A landscape with many peaks, sampled at points; each row gives a point and its height.
From any point a climber steps to the highest of the 2 points nearest to it. It stops when none of these is higher. Distance is the straight distance between rows; heights are no part of it.
(922): [ 22  56 -49  30  13 -18  38 -14   0  24 -42  43  20  -2   5 -17 -60  16
  48  44  20  17 -20]  h=514
(893): [ 32  25  12 -27  -5  24  17 -34  -1   5  -1   2 -21  21  11  -5 -33  66
  16 -34 -22 -13  -3]  h=615
(708): [-23 -11  54  68  26  26   0 -46   3 -28   5 -43 -13 -10 -14  45   9 -19
  26  26  42 -10 -25]  h=29
(382): [-25  17  37  12  26 -12 -41 -69  29 -26  38 -54 -25  10 -20  23   7 -16
  20 -48 -33   0   3]  h=418
(120): [  9 -33 -38 -37  14  -1 -19  18 -24  15  39  10  39 -12 -10   9  -2 -10
 -70 -48  12   2   4]  h=322
(491): [ 35  20 -58 -39  29   9  10   7 -35  11 -23  45  47   8  11 -53 -35   9
 -72  -8   2  -4  14]  h=598
(287): [ 30  35 -26  31 -12 -26 -27 -48  27  -2  53   1 -21  -1  25  56  12   0
  53 -20  37  18 -13]  h=295
(186): [ 50  12  -5  14  31 -18  37  -4  12  11 -30  43 -39   5   4  -3 -40  14
  55  26  53  18 -36]  h=463
(781): [-22 -60 -43 -36  -6  -3 -32  39  11  -6  57 -25  12 -10  22  43 -14 -15
 -67 -39  10   3   8]  h=359
(191): [-23  40  34   4   8   5  24   1   3   1 -14  14 -37   6 -12  -8 -32  29
  46 -17 -31   2   1]  h=707
(451): [-14 -11 -15   7 -22  29  -4  17 -29  32 -75 -23  59  23  -2   8 -14   0
  10  41  41 -26  27]  h=639
(216): [ 41 -11  10   2  -6 -12   9  13  -3 -11   5  18 -38  -3   9 -17  -3  -3
  12  -2  51  20 -15]  h=423
(800): [ 11  54 -19 -18   7  -5  65  40  49 -11 -37  37  -5  25 -30  -8 -14  25
  36  32 -63  39 -17]  h=452
(560): [-15   3  10 -21  17  17  -5  30 -50  -7 -21 -10  33 -29  -7 -17   4 -35
 -44  12  34 -47  32]  h=415
(576): [-20 -50  17  27  11  24   0  -4 -29  15 -72 -40  38  12  -8  26  25 -15
  19  38  54 -14  -1]  h=520
(527): [-37  -5  -2 -13 -39 -10 -46 -16  24  34  42 -51  12  -7  19  21  16   4
 -11 -63 -47 -26  31]  h=474
(941): [-26 -80 -54 -16  -2  14 -30  37   9  28  10 -26  15  25   3  52 -15 -30
 -52 -14  34  12  26]  h=435
(884): [ -9 -38   8  26 -22  -6 -23  13  28  -9   1 -38  17  -2   4  25   9 -31
  46  17  36  -4  -8]  h=353
(936): [ 28  24 -12 -66  27  18  42  17 -29  -1 -16  38  12 -17  -8 -42 -13  36
 -66 -20 -27 -22   5]  h=548
(701): [  0  16  45  40 -15  35  43 -45 -46  -9 -21   1  -9 -13 -12  20 -12  33
 -17  24  18 -12 -11]  h=105
(696): [-15   0  -3  -5 -19  -8  19  47  10 -50  14  21  23 -61 -11   0  66 -51
 -31  48  15  -2   0]  h=619
(706): [-24   2  15  26  42  19  57 -17   9  -5 -51  11 -52  16 -20  28  41  19
  64  -7 -14  34 -19]  h=363
(653): [ 38 -18  26  23 -45  18  19 -54   9  10  -1   1 -13  55 -19  -6   5  26
 -32  23 -10  29 -33]  h=687
(845): [  6  36 -52  17 -28 -28  -6 -24  -2  31   8  46  19  12 -16  -4 -26   7
  50   6 -11  31 -19]  h=577
(95): [ 51   2  -5   9 -28 -10 -29 -16 -14  23  25  11  -6  33  28 -18 -30  20
 -21   0  37  21   1]  h=392
(13): [-23 -53   4 -23 -11 -14 -21  77  -3   8   7 -32  -9 -11  43  -9 -11 -42
 -45  -4  15 -32  51]  h=205
(632): [ 13  -2 -16 -82  24 -20  30  37  16  28  -2  10  12   6  24 -55 -46  46
  -4 -47 -48  -7  20]  h=537
(36): [-12  41 -23  27 -15  34  39 -38 -49   9 -36  12  34 -21  -9   8 -28  35
  -6  22   2 -13  14]  h=135
(339): [ 23  -9 -36  34  23  -1  -1 -27 -44  28 -17   0  73 -12 -12  -8 -15 -37
 -26  30  61   6 -22]  h=264
(536): [-31  -3  25  -9  12   7  -3  -5 -19  26 -28 -30  15  15 -22 -28 -38   1
  23 -27 -18 -13  11]  h=837
(375): [ 62  34  14  -4 -24  -4 -13 -29  44   1  29  35 -34  34 -33  18  22  24
  23  -9 -23  19 -38]  h=695
(514): [ -4  36 -10  25 -20 -42   6  21   5   3  18  34 -20   1 -46  16  30 -42
  28  38   6  25 -24]  h=471
(172): [-48  41 -36 -17  14 -11 -43 -25 -15  35  27  -5  39 -31 -18   9 -22  11
  58 -28 -58 -30  11]  h=354
(895): [-16  52 -35  29 -37 -31 -55 -12 -20  36  15  19  38  -2 -22 -17 -23 -16
  26  36 -22   2   0]  h=640
(292): [ 54  31   7  30 -35  -8   8 -77  27  22  22  44 -24  29 -11  20  -8  37
   9  32   4  26 -43]  h=800
(277): [  8 -33 -17  36 -11  25 -43   7 -23 -41  39 -33  48 -11  29  13 -46 -34
 -64  40  48 -18 -10]  h=204
(98): [ 23 -46 -21   8  10   2  -8  -7 -24  51 -36 -14  26  69  -7 -18 -52 -10
 -44   1  35  19   0]  h=563
(838): [-23   2  19 -49  43   0  44  25 -25 -10 -44  14   4  -7 -14 -65   7  12
 -38 -15 -48 -17  17]  h=500
(516): [-11  43  17  28 -16  23 -10  10 -45 -21 -19 -10  14 -40  -2  -6  -3 -22
 -22  42  46 -51  40]  h=472
(341): [ 30  -9  21 -69   7 -17  10  17  44  24   9  22 -17  21   2 -58   4  35
 -18 -45 -77 -20  -7]  h=576
(84): [  2 -11 -33 -31 -63 -20 -33   7   5  41  49  -7   2  19  36  10   5  13
 -20 -49 -18   9  21]  h=549
(541): [  8  -1  23 -14  -8  35  69 -12  -2 -18 -42  34 -54   7  -2   0  60  46
  24  -7 -25  20  -3]  h=448
(695): [-42 -66  12   0 -30 -17 -23  37  45 -20  16 -45   1  -1  50   8  36 -39
  17  -3  -9   3   6]  h=282
(4): [-33 -50 -20   5 -10  23  21  20  22 -76  22 -22   6 -44  44  37  41 -32
  13  17  22  -9 -43]  h=102
(80): [ 13 -11  31  14  31  13 -16 -72  14 -24   7 -66 -27  40   7  16   9  -4
   1 -64   3   3   6]  h=473
(776): [ 44  30 -33  13 -29 -16 -40 -26 -27  10  70  26  -9 -28  31   0  -1  33
 -11  -3  19  13  -4]  h=365
(144): [  8  -2  29 -18 -34  33  47   4 -29 -14 -39  24 -10  21 -19 -23  35  38
 -42   7 -30  16   3]  h=532
(807): [-44 -49  23 -12 -56 -19 -32  64  23  -2  -3 -43   2  -1  31 -17  15 -35
  -6  27  -4 -25  43]  h=235
(364): [-14 -14  55  -1   8 -16 -10  26  17 -29  27  15 -50 -14  -9 -43  31 -36
  -6  31 -32  29 -10]  h=411
(924): [-48  -1  34  18  11 -21 -27 -24  62 -30  28 -40 -54   7   8  30  46 -34
  32 -27 -43   5   8]  h=361
(338): [  9 -26  49  -4  -7 -13 -10  21  16 -43  61  -6 -36 -21  16 -29  16 -17
 -34  -6  -6  -3 -11]  h=382
(625): [ -7  -8 -19  -1 -53  35  29  22 -37  11 -52  -1  25  17   9  22  16   1
 -29   9  34 -14  33]  h=814
(889): [ -5 -85 -14 -11 -14  -7 -18  26  -2  28 -22 -32  26  56  -5   3   3 -27
 -20 -19  35  26  19]  h=511
(49): [ 35 -17  26 -19   2 -18 -13  -4  59 -67  68  -3 -47  -6  51  -3  23   2
  -8 -13  -7   5 -28]  h=347
(606): [  72   26  -50   18   31   11   40  -12   23    2  -24    5   48    9
    8  -38 -100   62    0   33  -20   35    3]  h=591
(428): [ 39  19 -30 -14  45  28  25 -12 -25  13 -25   3  57  18 -11 -52 -69  40
 -29   6  -3   6   2]  h=646
(726): [-20   1  -4  29  18 -31 -37  -3   3   7  -5  -7  32 -18 -31  39   2 -34
  66  40  50   2 -12]  h=297
(955): [ 56  25 -19  -8  14  14  69  29  52  -9 -32   9  12  11  -7 -18 -52  61
  33  28 -45  35   7]  h=521
(74): [-21 -49  36 -30  28 -15  13  63 -11  -6 -15  -9 -23 -54  39 -18  43 -26
 -28  -6   9 -30  33]  h=179
(140): [-22 -29   5 -33  16  21  10  34 -41 -19  -3  -2   8 -12 -13  10  21  -6
 -94 -22  12 -20  30]  h=366
(233): [-52 -73  30 -27  38  14  -4  39  13  -5   8 -48  -6 -53  26   8  44 -10
 -41 -38  -7 -32  13]  h=218
(65): [ -6  39 -13  -3   4 -25  10   8  -8  -9  -3  48  39 -27 -45 -19  37 -59
 -10  29  17   5  -8]  h=524
(538): [-27 -12  40  42 -22  45   4 -31 -21 -25  -7 -41  19 -17 -22  47  13   3
 -14  35  14 -15  -1]  h=67
(137): [-15  23  28  37  19 -28   1  32  28  -1   9  19 -74  41 -24  36  36 -28
  37  25 -11  36 -40]  h=419
(898): [ 17 -10 -26   5  30  -9   4 -16 -37  21 -11   8  44 -22 -33   8   1 -14
  33  -2  54   9 -19]  h=289
(73): [  4 -34 -31   4  12  20 -46   1 -47  47  -5  -3  10  42 -28   6 -80   9
 -65  -8  20   3  19]  h=603
(899): [-40  43 -32 -16  51  -7   6  10   3  21   0  -3  42 -31 -29  -1 -50  11
  65 -12 -56  -1  16]  h=305
(942): [-30  29 -17 -13 -37   3 -31 -56 -15  36  22  -7  22  -5  -8   6  -5  32
  12 -59 -50 -17  16]  h=408
(674): [ 17 -19 -21  26 -28   6  -9 -19 -31 -19  28  -1  49  -4  -8   3 -11 -29
 -50  29  37   8 -15]  h=237
(559): [ -7 -10 -34 -29 -68 -12   1  28 -13  30  -7  12  22   8  33  11  25  -3
  13  -8  14   0  26]  h=637
(489): [  6  36 -50  13 -33 -18 -42  -4 -39  36  14  11  32   5  14 -60 -31  17
  -4  16 -30  -6  23]  h=708
(888): [-53  56 -41  14  56   5   9  24 -17  17 -39  12  31 -33 -37  31 -39  -1
  59  22 -19 -20  -8]  h=248
(448): [ -5  45   9  18 -52  12 -17   7 -39 -15  22  11 -29 -50  32   5 -11   5
 -14  24   8 -38  23]  h=559
(225): [  2  35  32 -14  35   5  31  13 -16 -34 -39  33  19   7 -36 -82   0 -24
 -35  35  -1 -14  17]  h=460
(618): [-28 -20   9 -23  -5 -45  -7  25  36  20  35 -15 -24 -61  60   7  34   0
   0 -56   4 -38  17]  h=277
(635): [-29 -11  32 -16  11 -41 -12 -12  67  -5  26 -37 -52 -19  47  13  61 -14
  16 -59 -21 -20  16]  h=313
(864): [-37 -79 -10  22 -19  33 -13  19  51 -78   8 -33 -21  18  62  19  27 -33
  15  13  -6  12 -40]  h=190
(571): [ 59   4  -1  -8 -10 -14 -12 -31  47 -26  56   0 -34  -1  42  33  28   7
  25 -41  30   8 -18]  h=308
(702): [ -1  13  -9  -7  -8  -6 -41  20 -28  39   3  -5  14  35   5 -41 -78  13
 -51 -14 -19  -7  31]  h=650
(676): [  5  -6  33   9  32   1   9 -64  51 -19  -2  16 -44  41 -34  11  72  16
  16 -11 -61  42 -40]  h=323
(383): [-52  47 -15  14   2  32  23 -21 -29  12 -47   0  46 -26 -58  28  -2  13
  38  34 -23 -33   2]  h=184
(342): [ 29 -17  50  26  33  10 -22 -18  46 -40  17   6 -64  11  -4 -15  57 -18
  -7  18 -42  51 -45]  h=370
(599): [ 30  28 -32  29 -18 -24  -5 -25  -7  -3  42  38   4 -41   0  46  11  -2
  19  12  58  24 -24]  h=330
(713): [ 17 -37  40   3 -38  28  13 -10  -8  -3 -12  -7 -28  54 -15  -9  37  23
 -63   2 -36  34  -8]  h=605
(736): [-32  21   9  33  52  -9   9   7  23 -12 -17   7 -73  24 -15  61  41 -19
  73 -23  11  18 -22]  h=360
(31): [ 61  11  24 -51  11 -14 -16  -4  49   8  31  33 -42  23 -15 -19  18  22
  24 -21 -51 -10 -27]  h=624
(39): [ 50   6  33   1  32  21  -1 -77  11 -13  -1 -12 -35  36   9  22   9  40
  24 -59  11  -2 -16]  h=533
(308): [-13  59 -15 -12 -14 -20  -1  38 -24   6  -3  26 -16 -72  30  13   1 -10
  35   2  20 -38  32]  h=674
(795): [  3  18  59   1  20 -23   7  19  -2 -31 -11  35 -33  15 -37 -73  15 -24
 -19  38 -12  13 -13]  h=436
(823): [-13 -24  -5 -11  38  30  22 -10 -56   9 -42 -22  51   7 -23 -19 -54   9
 -22 -15   8 -12  10]  h=723
(23): [ -6  56 -12 -18  10 -15  27  21  -4  15  15  33 -38 -35  20   4 -30  27
  61 -17  -2 -19   7]  h=606
(274): [-32 -50  32  23   0  -2 -19  37  20  -5 -52 -43  -1   4   1   4  25 -43
  51  45  38  -7  20]  h=420

For each start below, name the point where the climber stops.
(599) -> (489)
(888) -> (625)
(706) -> (292)
(120) -> (308)
(618) -> (191)
(339) -> (625)
(708) -> (625)

Call two points neighbours if one is among the 2 nearest of the other. Go from one point of each pair to the other, from neighbour to neighbour, staying as high as possible. Name the lowest point that can't be avoided.
(489), (308) -> (120)
(696), (428) -> (736)
(428), (308) -> (23)
(191), (292) -> (632)
